A landscape with many valleys, sampled at points; each row gives a point and its height.
A ball rolls from a point to whichever of its 6 nearest points has the largest drop for the distance, and stops where none of them is lower. Distance is the straight distance between rows; heights are no part of it.
J_897: [104 113 149 142 114 102 140 192 132 141  82 126 143 109 119 178 167 130
 164 127 145  79  80 179 163  88 143 143  90  80  94 149 189  99 114 139
 169 102  95]  (h 53)
J_618: [143  90 152 111 152 120 117 146 156 158 121 148 127 125 122 159 148 141
 144 117 111 135 149 133  76 124 127 116  79 120 151  84 114  74 129 114
 108 114 121]  (h 201)
J_74: [168 108  97 123  81 152 145  84 114 142 119 146 133 117 132 117 133 120
  86 131 132 150 135  74 103 133 137 144 143 122 168  96 123 156 125 122
 170 150 140]  (h 300)
J_891: [ 90 123 121 116 125  65 115 169 168 105 129 131 118 102 116 172  73 136
 163 111 136 162 138 132  95  98 111 129 103 111 107  95  99  96 148  93
  81 129 119]  (h 72)
J_129: [105 136 100  95 168 138 128 164  74  82 125 117 129 152 131 121  79 123
 139 132 124 140 176 111 106 119  53 159 110 112 115  86  86 108 147 125
 110 128 168]  (h 35)
J_663: [174 122  81 132 123 152 127 102 148 151 122 129 123 166 136 102 105  69
  89 122 146 162 161 111 125 113  91 156 120 150 158 100  84 187 134 105
 129 170 188]  (h 127)
J_419: [169 111 119 156 102 131 165  90  80 124 137 156 138 137 124 101 129 181
  78 145 122 142 106 100 155 174 166  97 138 112 171 125 124 139 121 166
 170 106  75]  (h 258)
J_728: [118 104  90 116 160 140 126 125 127 102 131 129 100 119 175  94 117 104
 138  88 102 127 130 156 100 142 132 153 159 105 131 100 131 132 143  89
 111 157 161]  (h 259)
J_210: [153 113 136 169 101 134 152  95  83 101 150 154 123 110 150 116 109 156
  84 131 101 142 104  98 151 173 153 110 152 136 205 153 115 155 120 158
 164 128  86]  (h 324)
J_311: [123 110 163 125 133 100 118 143 155 174 121 138 131 112 107 177 161 150
 147 113 138 128 117 137  91 110 143 114  73 135 128 106 124  91 133 132
  95 112 116]  (h 199)
J_930: [161 130  86 129 107 148 117  98 150 127 123 124 119 158 127  95 115  87
  96 134 145 151 144 100 109 116 116 153 123 147 146  90  87 178 131 116
 139 176 183]  (h 123)
J_261: [ 81 131 116 112 152  85 117 171 134  84 132 114 109 116 117 175  60 141
 138 102 154 164 139 143 105 115  88 131 121 114 101 115  82 119 177 103
  98 140 124]  (h 282)
J_412: [109 102 118  95 140 114 125 159 138 102 112 135 135 131 122 162  87 123
 153 129 111 160 146 129  94 107 106 144  94 118 118  77  84  91 149 109
 100 120 134]  (h 51)
J_181: [105 169 164 114 136 123 126 132 167 158 101 143 131 148  81 160 180 157
 120 164 164 104 120 133 163 120 147 135 100 123  81 164 126 134 130 184
 174 102  76]  (h 200)
J_115: [141 163 156 116 101 159 152  98 135 130 158 131 121 104 104  96 152 174
 139 143 124 106 126 126 145 149 150  85 162 115 108 157 185 106 136 158
 126 118  89]  (h 274)
J_504: [115 144 200 106 136 146 113 123 143 159 114 145 134 120 101 138 144 143
 144 146 133 114 150 117 142 147 142 100  97 130 147 153 151 109 120 187
 148 112 118]  (h 112)
J_870: [165 102 110 137  89 145 136  81  96 132 129 152 138 133 151 133 130 120
  61 113  97 169 119  64 129 151 129 145 180 142 191 112 137 155 110 121
 157 146 136]  (h 289)
J_517: [146 143 133 116  95 157 124  85 133 132 147 121  95  71 101 103 133 140
 148 137 117  91 117 110 105 143 154 110 157 114 134 124 144 114 140 130
 146 146 121]  (h 122)
J_336: [133 166  69 119 182 135 125 152  33 107 121 100 128 152 138 102  77 100
 160 116 134 147 155 105 143 111  56 155 151 114 105 159 152 170 156 113
  76 137 198]  (h 315)
J_929: [114 137 196 107 137 153 128 137 149 172 115 143 123 124 101 142 145 122
 142 140 137  99 141 133 120 161 152  98  90 120 178 149 154 109 121 165
 131  96 124]  (h 86)
J_693: [131 133 130 107 125 158 134  96 132 130 160 107  89  73 131 105 134 105
 158 107 123 106 123 137  99 132 145 117 153 117 147 118 137 129 153 118
 154 169 157]  (h 245)
J_648: [160 107 121 159 111 127 151  85  85 118 136 155 131 117 149 115 136 150
  86 116 104 155  97  89 149 172 148 129 166 141 204 142 113 156 131 149
 158 122  97]  (h 322)
J_320: [107 141 160 151 130  86 140 139 158 153  90 132 130 110  96 176 183 157
 141 101 141  79  78 186 165 109 130 140 118  98  67 161 160 121 133 156
 148 113  68]  (h 280)
J_653: [169 158  46 119 166 119 146 158  63 120 136 120 123 153 125 103  78 117
 169 130 128 167 129 124 146  94  60 159 142 115  96 162 163 172 157  99
  69 144 205]  (h 270)
J_109: [ 98 177 180 115 148 149 140 141 149 157 115 149 139 140  81 158 168 152
 133 166 148 119 131 117 167 135 151 121 103 137 108 163 143 137 117 194
 160  92  92]  (h 171)
J_767: [122 161 155 118 112 166 128 103 140 139 147 127 117  88 106 108 135 132
 147 144 120  91 120 125 127 139 134  87 147 113 135 161 172 106 129 149
 135 118 127]  (h 179)
J_546: [157 126 153 195 115 143 106  71  81 127 149 106 138 136 153  88 111 141
  40  98 103 117 101  79 108 121 106 122 184 199 150 165 114 135 114 104
 117 178 151]  (h 543)
J_963: [115 129 150 146 118  79 134 182 156 159  88 130 125 101 111 188 147 137
 174  99 158  99  84 171 148  83 145 141  79  94  91 144 187 117 115 136
 135  97  92]  (h 141)
J_241: [164 115 101 122  80 151 128  84 114 124 104 142 148 123 153 127 134 106
  78 128 134 165 123  72 123 133 140 150 153 153 178 114 127 158 118 121
 163 159 160]  (h 227)
J_81: [143 144  90 126 189 137 138 167  16  90 109  96 131 169 124 114  67 120
 138 138 151 148 163 133 118 111  42 166 141 102 124 161 130 145 161 127
  93 133 199]  (h 348)
J_916: [188 136 108 170  98 166  77  60 112 116 142 136 146 138 194 100 107  98
  79  84  91 141 139  93 150 112  90 123 169 180 167 145 129 153 122  79
  92 153 195]  (h 257)
J_393: [157 138 120 147  84 109 168 111 116 114 164 125 133 169 119  73 108 171
  79 185 131 126 110 140 163 151 180  61 143 137 158 157 107 142 130 174
 166  88  58]  (h 386)
J_991: [106 170 165 131 137 135 111 135 176 150  99 140 130 137  67 157 181 156
 123 174 154 117 133 149 187 108 140 143  96 130  67 148 115 126 133 193
 186 117  72]  (h 71)
J_811: [131 108 143 113 133 151 106 101 137 138 149 109  90  74 146 103 143 109
 161 121 118  94 118 153  86 151 157 117 142 105 139 124 141 125 146 120
 134 152 152]  (h 241)
J_218: [172 101 121 164  96 156  97  56  73 171 124 117 143 179 173  66  90 144
   4 103 136 126 139  94 115 113 107 100 172 174 137 148  95 119 147 108
  96 168 166]  (h 522)
J_993: [ 58 147 148 146 125 121 119 124 185 106 162 122 149 165 150 104 183 158
 131 154 128  95 101 160 212 140 164 109 162 158  71 151 130 106  61 160
 144 118  69]  (h 273)
J_260: [117  99 138 111 143 105 105 144 155 143 118 150 134 113 113 174 110 138
 155 109 118 152 144 118  69 115 142 121  74 123 123  86 108  90 141 109
  89 109 124]  (h 260)
J_140: [160 138 126 115  86 150 151  77 125 135 152 123  82  86 100 105 126 134
 119 131 118 132 119 106  89 131 159 101 167 121 136 123 152 123 144 127
 158 134 108]  (h 49)
J_404: [149 110 121 150  94 126 158  89  92 114 144 153 135 112 139 107 131 164
  79 134 115 154  97  80 138 164 162 109 146 140 191 134 125 152 136 147
 166 125  97]  (h 295)
J_136: [103 156 188 113 126 159 127 127 141 153 119 134 145 109 112 125 142 143
 148 152 117 102 124 116 160 151 152  96 134 127 141 174 175 120 110 179
 133 107 118]  (h 157)
J_116: [119 100 162  99 151 125 122 138 142 156 112 132 150 118 115 160 153 143
 138 114 127 121 137 157  90 163 151 115  84 120 173 120 125  94 119 131
 115 120 130]  (h 113)
J_493: [ 89 169 179 115 127 154 135 142 142 141 110 151 160 137 100 147 169 164
 125 168 122 110 136 122 194 144 139 110 129 130 104 168 166 117 102 192
 154  98  94]  (h 206)
J_238: [153 122  93 125  92 142 118  93 145 144 130 156 132 131 139 113 105  79
  97 127 140 155 153  79 108 117 114 151 124 147 169  99 106 169 125 107
 147 159 183]  (h 40)
J_965: [106 114 120 118 119  75 102 172 165 130 129 119 117  85 118 175 100 135
 182  98 132 155 134 127  78  91 122 122  91 119 108 109 123 105 151 103
  87 106 111]  (h 224)
J_783: [126 151 200 119 139 130 123 148 159 184 111 131 123 125  74 176 185 142
 136 154 144 108 137 125 132 141 154 114  94 140 126 148 126 117 132 173
 132 114 107]  (h 143)
J_919: [137 124 189 129 140 113 121 155 155 175 121 137 133 139  91 179 180 140
 137 139 140 108 135 141 103 130 148 104  71 132 128 128 127 110 122 149
 127 112 106]  (h 160)
J_556: [139 115 110 127 112 153 121  87 128 133 126 104  78  97 117  92 137 107
 140 111 148 116 130 134  93 137 144 128 139 124 139 108 114 146 153 118
 158 172 149]  (h 362)
J_743: [139 136  54 129 164 125 133 118 115 117 124 107  89 149 164 102 118  93
 140 104 117 143 119 146 117 126 115 165 147 132 108 103 119 164 137  84
 101 160 168]  (h 41)
J_85: [ 70 158 154 118 130 133 138 134 164 101 131 141 168 152 142 127 184 167
 124 159 129 115 120 140 218 137 167 125 134 146  74 156 149 102  74 186
 147  97  59]  (h 411)
J_765: [ 97 128  88  98 175 144 132 150  70  76 111 130 131 147 156 113  85 101
 158 121 106 140 174 124 119 118  78 174 133 107 124  97 115 119 129 104
 110 128 170]  (h 276)
J_21: [111 162 138 136 120 118 134 123 172 124 180  91 132 198 132  76 153 146
 121 190 140 101 102 158 163 140 183  78 164 164  72 149 124 113  93 154
 134  91  64]  (h 471)
J_240: [105 103  94 102 161 125 131 142 103  89 107 136 147 140 168 120  79  93
 162 125 101 127 156 133 110 134 105 155 122 102 129  81 113 104 138 110
 116 124 158]  (h 374)
J_227: [ 90 157 156 127 136 135 120 129 159 104 161 117 140 168 136  92 168 166
 120 154 110 108  97 152 227 137 156 108 170 161  79 154 160 113  62 178
 128 100  75]  (h 379)
J_464: [114 155 180 140 148 117 133 141 162 176 106 123 133 128  67 181 192 152
 132 147 150  99 108 149 149 115 147 124  91 136  74 154 118 125 130 179
 147 114  66]  (h 186)
J_751: [108  81 180 154 105 115 132 224 127  91 102  91 148 109 107 177 134 118
 174 141 181 124 142 189 129  85 146 137  90  88 125 133 142  96 107 119
 158  85  90]  (h 163)
J_844: [133 112 105 121 134 138 122  96 132 134 142  99  88 103 132 105 129  99
 138 101 133 123 128 145  91 149 138 138 153 132 131 108  96 147 143 109
 140 178 171]  (h 365)
J_335: [170 143  73 136 127 149 122 119 139 136 115 137 146 187 152  88  98  72
 103 119 140 161 167 108 141 124  69 145 107 152 165 113  88 201 135 107
 109 170 195]  (h 164)
J_854: [110  85 152 101 161 138 133 129 141 142 129 134 133 120 161 123 128 104
 148 107 118  93 143 145  96 156 144 118 103 106 167 101 130 107 130 129
 126 128 154]  (h 54)
J_736: [ 85 117 150 156 106  97 126 213 142 118  96  91 136  96 120 179  92 123
 166 118 171 142 133 155 126  77 153 128  85  80 117 153 165 123 129 108
 135  98  89]  (h 198)
J_133: [110 119 168 114 133 145 122 107 135 141 137 126 114  82 130 104 138 120
 148 118 123 107 132 150 105 155 148 114 132 117 166 145 147 123 139 134
 139 149 133]  (h 149)
J_931: [157 128 133 192 118 154 105  60  81 132 136 112 134 155 172  82  90 147
  51  96 118 124 113  80 111 114 116 111 175 185 136 150  89 121 121  99
 111 180 174]  (h 535)
J_152: [135 136 106 110 198 124 131 165  57  74 127 112 130 157 114 138  75 126
 131 150 149 156 157 133 107 131  43 172 122 121 106 103  71 128 171 130
 105 132 164]  (h 337)
J_804: [153 114  93 112  92 155 150  90 126 138 140 144 107 103 106 111 132 132
  88 130 134 139 121  91  97 123 149 127 162 114 150  96 119 134 139 115
 168 161 143]  (h 202)
J_533: [162 146 124 123  97 129 182 100 118 133 170 118 122 154  91  89 132 177
  95 173 113 101 110 133 150 169 166  69 153 134 135 138 140 129 130 147
 147  93  71]  (h 349)
J_117: [164 114 119 154 106 143 107  91  99 125 117 159 153 122 175 117 144 100
  87  96  94 161 124  67 140 141 110 148 188 162 177 133 124 155 113 105
 140 160 156]  (h 216)
J_305: [151 129  98 126  93 150 103  75 107 116 124 160 148 133 174 112 124  85
  86 107 113 156 133  81 134 120  84 145 165 150 179 122 116 159 118 107
 117 154 184]  (h 79)
J_714: [123 153  59 108 174 138 132 155  46  92 116 112 132 152 152  97  68 101
 156 125 125 151 153 122 141 125  68 179 147 116  97 133 139 146 141 115
  79 127 184]  (h 235)
J_123: [103 110 163 165 100 121 140 211 123 121 102 115 153 119 103 180 154 116
 173 150 162  74 111 184 141  80 127 143  78  81 122 140 159  80 106 140
 168  88  97]  (h 137)
J_972: [102 127 100  99 160 106 116 153 118  83 130 129 129 138 113 139  67 137
 142 135 124 156 158 122 104  95  73 160 106 122 106  90  59 101 161 109
 120 136 150]  (h 406)
J_745: [102  99 164 165 116 105 136 232 143  94  87 103 142 111 123 182 109 113
 153 145 183 128 137 172 128  91 150 129  94  91 121 124 146 107 119 114
 143  93  92]  (h 183)
J_83: [120 116 176 110 146 158 117 122 143 156 122 134 113  85 131 123 132 123
 165 136 136  99 140 143 109 158 147  92 128 105 164 159 163 122 140 148
 150 132 136]  (h 102)
J_701: [105 123 136 119 115  89 115 169 168 146 128 118 114  80 107 171 108 124
 165  89 144 145 121 136  93  88 143 121  91 121 112 123 135 109 143 107
  95 105  95]  (h 278)
J_837: [124 128 136 123 136  94 110 157 177 168 118 136 122 102 101 175 162 136
 148 110 136 126 103 140  92 104 147 125  77 123 106 114 142 102 131 116
 101 107  98]  (h 210)
J_446: [159 135  95 124 106 160 110  93 126 131 122 141 140 151 158 107  99  67
  97 131 136 159 152  77 141 117  93 158 134 156 171 107  99 184 134 109
 137 163 186]  (h 115)
J_442: [ 95 111 142 148  99  83 123 194 147 139 106 111 126  95 125 187 132 123
 171 102 167 120 101 169 133  68 145 140  87  93 115 140 175 105 118 118
 132  88  91]  (h 153)
J_654: [136 120 172 118 157 118 122 151 153 174 111 132 143 136 115 167 155 136
 140 129 126 125 145 144  95 151 138 109  85 128 133 128 123  96 129 142
 126 116 125]  (h 154)
J_183: [167 135  92 143 112 168  88  84 121 129 107 159 165 144 162 108  95  63
 100 127 119 155 172 102 148 119  78 140 122 162 175 131 114 189 131  95
 106 160 212]  (h 173)
J_669: [ 87 148 164 136 120 149 137 137 163 127 143 147 151 146 126 108 176 156
 125 145 115 104 121 126 216 155 151 112 150 132  82 165 167 105  82 181
 122  80  83]  (h 408)
J_102: [107 113 160 162 104 108 135 199 128 128  94 113 138  91 125 183 146 123
 167 126 170  95 105 175 134  73 150 131  81  90 117 151 188 108 105 130
 158  92 107]  (h 121)
J_114: [115  96 137 111 148 114 113 144 149 146 120 148 135 126 123 155 113 121
 155 116 107 142 154 124  88 127 117 126  93 121 142  78 106  70 133 107
 100 110 135]  (h 248)
J_900: [108  95 113 101 151 114 121 139 135 112 110 142 145 125 149 147  93 124
 160 126  93 131 160 127  91 126 117 134  88 112 148  69 106  77 146 112
 106 122 148]  (h 256)
J_989: [ 98 106  89 104 170 142 141 132  95  88 115 132 131 142 168 113  95 105
 152  97  95 126 151 148 110 136 109 156 137  96 127  90 107 122 130  96
 110 131 167]  (h 283)
J_313: [161 171  33 126 147 111 149 143  85 118 149 111 113 158 126 104 106 122
 142 125 114 165 124 116 140 113  72 157 149 122  81 133 135 172 144  91
  68 139 194]  (h 189)
J_576: [110 169 192 112 141 138 134 135 159 159 108 151 136 134  84 158 155 142
 133 154 152 109 140 119 165 146 140 117 103 127 122 164 148 123 106 192
 154 105 110]  (h 144)
J_390: [ 78 157 159 112 121 148 139 134 159 121 110 151 171 148 117 141 177 162
 124 161 138 110 141 118 211 133 142 132 117 118  92 145 145 101  80 200
 167  87  76]  (h 296)
J_377: [103  92 189 105 160 141 123 124 128 150 111 135 123 113 131 139 142 122
 147 127 126 102 141 154  98 162 141 104 103 114 158 138 145 108 146 145
 132 139 141]  (h 98)
J_606: [160 103 129 160  95 149 130  97  90  95 132 147 145 114 158 124 134 142
  69 118  94 158 101  82 137 151 135 131 183 158 190 157 111 147 107 132
 140 149 113]  (h 388)
J_699: [139 129 111 152  89 108 159  85 116 107 147 141 138 147 131  80 114 170
 100 170 115 129 100 134 170 164 160  76 125 136 176 162  99 165 123 176
 172  83  65]  (h 330)
J_12: [ 90 113 134 145  98  89 123 192 151 130 108 109 134  85 135 180 104 120
 171 108 155 132 125 164 125  74 148 144  83 102 106 142 170 130 118 115
 125  98 101]  (h 196)
J_193: [ 99 120 145 139 110  86 114 180 170 151 109 123 110  86 129 187 123 127
 182  92 157 128 111 146 120  78 151 123  89 103 100 135 180 117 122 107
 106 103 102]  (h 208)
J_872: [114  98 136 110 157 123 118 121 129 127 132 112 103 101 158 102 128 112
 158  94 119  86 133 157 102 162 141 120 140 104 154 110 121 130 143  99
 133 160 158]  (h 297)
J_785: [185 141  36 135 153 110 150 125 119 135 146 123 118 187 128 104 108 119
 109 122 121 161 134 140 123 123  74 155 135 136  91  94 111 178 161  78
  64 167 194]  (h 174)
J_791: [ 80 159 126 139 110 113 123 133 160 129 180  86 133 182 136  77 170 154
 119 177 134  97 109 163 181 115 170 100 159 181  64 144 118 105  67 144
 147  93  61]  (h 285)
J_552: [165 128 127 122  81 133 165  93 117 117 156 141 133 144  91 102 124 173
  87 148 127 120 115 125 129 173 172  82 151 106 136 132 138 134 149 147
 155 108  74]  (h 203)
J_214: [177 106 110 118  83 134 158  88 104 124 137 149 135 116 118 117 133 156
  61 135 122 150 109  89 120 168 147 124 152 121 165 125 127 139 135 148
 179 134 114]  (h 298)
J_107: [ 79 106 157 132 113  87 131 197 155 103 102  87 127  95 140 169  84 117
 156 117 175 148 133 145 131  78 154 118  94  92 115 138 153 108 132  97
 123 108 108]  (h 299)
J_613: [118 118 177 111 154 141 115 122 138 133 130 124 114 111 139 124 137 125
 141 122 109 102 134 142  92 172 142 113 105 104 164 134 135 107 130 127
 134 147 143]  (h 139)
J_598: [ 92 175 178 103 128 152 137 123 143 137 122 141 150 120 122 126 163 156
 142 172 122 112 142 124 193 149 149 113 149 129 100 166 192 117  96 183
 123  92  88]  (h 267)
J_939: [139 108 107 127 144 136 126 103 129 131 140 102  93 110 138 103 135  98
 141 102 109 119 117 157  91 146 136 150 150 127 126 115  90 145 137  90
 132 168 155]  (h 306)
J_676: [156 122  90 134 123 145 130  96 138 129 153 111  73 101 133 112 128  86
 130 115 137 120 134 121  91 132 140 154 152 120 124  93 112 151 136  91
 147 177 153]  (h 326)
J_908: [113 116 144 118 121  78 119 171 168 160 134 139 127  95 110 169 149 146
 152 110 135 137 109 132  89 100 137 119  93 126 105 109 150 103 134 107
 107 100  99]  (h 237)
J_445: [115 140 187 115 130 143 137 115 128 140 136 144 120  82 115 111 137 152
 154 148 119 101 129 128 145 146 136  97 140 118 135 169 186 114 126 168
 132 113 127]  (h 166)
J_617: [167 118 134 161 109 134 112  80  94 109 127 152 158 130 174 130 148 127
  75 103  93 157 109  67 138 154 120 121 199 155 178 136 127 150 111 121
 139 159 146]  (h 323)
J_690: [180 119 108 170 103 167  91  71 119 107 136 162 151 128 179 108 123  92
  85  93 100 147 129  78 140 117  96 143 184 177 154 141 128 150 119  84
 110 158 179]  (h 188)
J_373: [121  87 157  98 161 123 122 139 132 151 109 141 131 113 133 144 142 139
 145 118 106 119 139 139  82 158 141 115  92 116 171 116 131  92 124 134
 121 131 136]  (h 138)
J_178: [150 120  79 134 113 128 117  95 140 140 143 104  84 127 140 104 126  88
 114 128 130 134 133 118 104 114 128 148 147 133 109  94  89 160 136  95
 143 174 164]  (h 234)
J_334: [133 134 171 144 142 102 116 146 157 186 120 139 120 128  81 189 186 165
 138 125 156 106 111 147 133 121 136 122  87 115  96 141 138 123 128 157
 133 100  94]  (h 170)
J_197: [100 104 100  89 158 123 122 144 122 100 125 149 135 125 126 144  72 134
 158 145 117 142 155 122  98 116  90 154  98 113 128  67  84  89 142 106
 107 118 141]  (h 275)
J_314: [141 131 146 201 124 140 128  94  86  90 168 131 119 113 148 118 113 161
  94 139  94 144  87  79 146 163 136 114 168 168 207 177 100 148 124 142
 126 146  86]  (h 424)
J_472: [144 153 131 120 101 109 166 101 132 119 150 117 136 174 111  74 125 186
 104 179 136 109 105 148 159 147 177  62 157 155 118 138 132 130 118 168
 144  90  54]  (h 545)
J_677: [123 129 142 132 128  82 131 169 153 167 115 131 121  88 100 174 169 131
 152  97 149 120  91 150 125  91 158 127  91 111  94 124 161 122 136 123
 101  96  79]  (h 187)
J_437: [118 161 141 129 125 119 140 112 155 111 168 110 138 144 107  92 160 162
 126 169 114  92 104 143 172 153 155  86 167 156  82 163 164 112 102 145
 125  83  66]  (h 622)
J_167: [167 142  60 127 123 110 120 117 139 141 134 108  96 164 134 113 128  77
 112 112 134 159 129 139 101 125 114 160 143 141 114  89  95 177 137  87
 104 165 179]  (h 140)
J_655: [126  90 162 162  95 126 129 230 135 101 113  94 132 119  85 183 166 121
 182 166 180 116 126 200 135  89 115 153  91 110 121 132 124  76 107 129
 151  85  86]  (h 165)
J_35: [122 163 161 113 114 145 136 105 142 119 158 135 150 105 110 111 155 157
 135 144 110  98 116 135 182 144 141  95 147 134 111 167 198 107  99 161
 124 100  95]  (h 328)
J_667: [118 107 190 112 144 139 123 138 146 162 117 140 140 114 119 137 146 124
 150 120 123 111 149 148  90 158 147  94  93 118 177 140 146 121 140 165
 133 115 134]  (h 55)
J_175: [ 95 176 179 113 121 156 138 120 123 128 142 138 148 117 114 118 152 167
 142 164 116  98 125 127 176 150 145 106 146 145 100 169 181 110 106 168
 126 107 106]  (h 293)
J_333: [ 92 119 100  94 164 136 129 162  90  79 107 146 129 146 133 141  65 110
 150 120 117 142 172 115 104 125  75 162 105 114 119  91  82 102 152 116
 123 133 163]  (h 338)
J_746: [111  85 118 101 148 127 124 135 130 118 115 142 136 117 159 125 118 115
 159 117 103 126 149 143  99 139 126 137 104 104 159  84 123  90 132 110
 114 128 162]  (h 269)
J_292: [175 138  58 123 129 118 139 124 127 137 141 117 115 183 139  95 116  88
  92 124 127 152 148 121 123 125 102 157 107 157 135 101  89 195 142  92
 110 165 193]  (h 172)
J_799: [138 154  48 118 168 120 154 113  90 102 116 122  99 153 165 104 106 110
 164 107 107 151 131 137 140 118  85 165 158 122  85 115 139 166 134  91
  80 150 184]  (h 131)
J_686: [159 129  67 126 122 143 127 105 144 154 136 119 115 154 124 104 124  84
 102 118 143 156 141 109  94 128 115 164 137 144 142 100  92 182 142  96
 133 177 171]  (h 169)
J_812: [156 107 101 132  88 158 105  84 116 118 120 163 142 127 163 108 126 100
  84 116 119 155 157  68 128 136 100 143 160 152 180 118 122 164 114 115
 154 156 163]  (h 168)
J_67: [143 118 169 113 141 103 117 142 158 176 118 143 121 119  85 183 161 147
 147 125 136 124 123 134 100 136 146 113  86 128 114 121 129 111 130 132
 110 103  97]  (h 178)
J_513: [103 133  99  97 187 140 136 156  41  78 114 115 148 168 146 121  67 118
 139 143 135 159 177 127 127 113  56 183 130 114 116 114 103 136 145 128
 113 127 171]  (h 301)
J_704: [134 170 136 144 118 121 160 109 152 121 171 110 128 168 113  79 139 157
  90 178 115 102 102 154 165 151 178  66 160 151  82 148 125 119 101 144
 133  99  65]  (h 673)
J_94: [ 96 125 113 101 162 107 121 155 102  76 136 125 118 135 115 144  66 132
 151 128 126 165 155 132  89 103  60 138 103 125 102  91  64 101 168 117
  96 138 125]  (h 426)
J_752: [160 140  40 140 158 113 148 129  99 118 137 105 114 159 147 101 118  86
 151 107 104 155 123 142 133 135  98 170 153 142  94 102 103 172 125  91
  81 150 182]  (h 117)
J_815: [ 65 138 148 140 118 119 107 126 185 100 182  89 139 164 152  86 182 146
 133 166 129 107  94 175 203 118 164 119 154 183  72 162 113  97  63 164
 146 121  65]  (h 62)
J_960: [124 136  55 117 173 125 132 134  96  89 122 118 138 142 171 109  95  98
 152 106 102 138 140 141 128 129 103 178 156 117 103  99 131 154 127  86
  89 137 182]  (h 150)
J_99: [175 128  47 124 145 114 136 132 127 141 126 129 121 191 128 103 114  85
  98 121 126 150 138 128 121 135  87 156 115 153 112  96  83 188 153  84
  98 159 196]  (h 182)
J_629: [171 126 128 171 111 153  87  68 100 130 156 127 128 147 169  89 119 119
  46  94  93 131 125  89 127 116 104 116 181 180 129 159 124 131 121  86
 102 172 174]  (h 357)
J_817: [163 136 138 117  91 147 159 100 114 138 164 127 116 102  79 102 137 162
 103 145 117  88 103 106 129 149 172  86 165 117 129 125 143  99 149 131
 144 110  96]  (h 142)
J_555: [ 99 157 162 136 143 103 121 135 180 170 106 131 127 140  74 169 193 156
 138 148 157  93  94 161 159 108 131 131 113 118  54 162 120 125 145 165
 165 120  65]  (h 281)
J_96: [148 123  88 136 100 159 141  93 142 137 119 120 108 130 131 115 127  96
  96 123 150 153 133  92  91 111 126 151 135 128 157  84 100 158 144 103
 161 169 153]  (h 184)
J_287: [129 113  83 129 171 127 122 126 125 120 137 114  91 122 181 111 116  80
 138 102 100 134 132 159  98 144 117 162 150 116 116 104 110 144 116  90
 110 163 174]  (h 162)
J_503: [ 75 116 126 111 142  65 113 177 143  89 126 104 125 104 142 179  66 133
 153  95 164 165 127 135 125 100 108 115  99 109 115 127 123 124 154 100
 103 127 119]  (h 240)
J_569: [164 119 150 186 112 150 107  84  83 104 143 126 137 130 156 109 113 144
  56 104  96 119  88  68 108 140 123 145 191 186 168 154 108 144 108  99
 123 160 139]  (h 503)
J_300: [125 135 159 145 135  87 122 157 151 167 110 140 113  98  95 189 175 144
 149 114 154 101  96 154 138 101 138 128  94 111  75 144 149 128 126 134
 123 112  79]  (h 185)

For each start below, name the point where the ball stops.
J_314: J_140
J_85: J_667
J_669: J_667
J_437: J_667

Call two points neighbours if one is among the 6 nearest of the other. Go from one point of each pair to the other, from neighbour to neighbour, staying as low as possible. Name the highest point that can't be avoided.
J_129, J_238: J_765
J_815, J_991: J_669
J_854, J_140: J_133
J_854, J_305: J_804
J_897, J_667: J_300
J_991, J_854: J_576
J_854, J_667: J_377
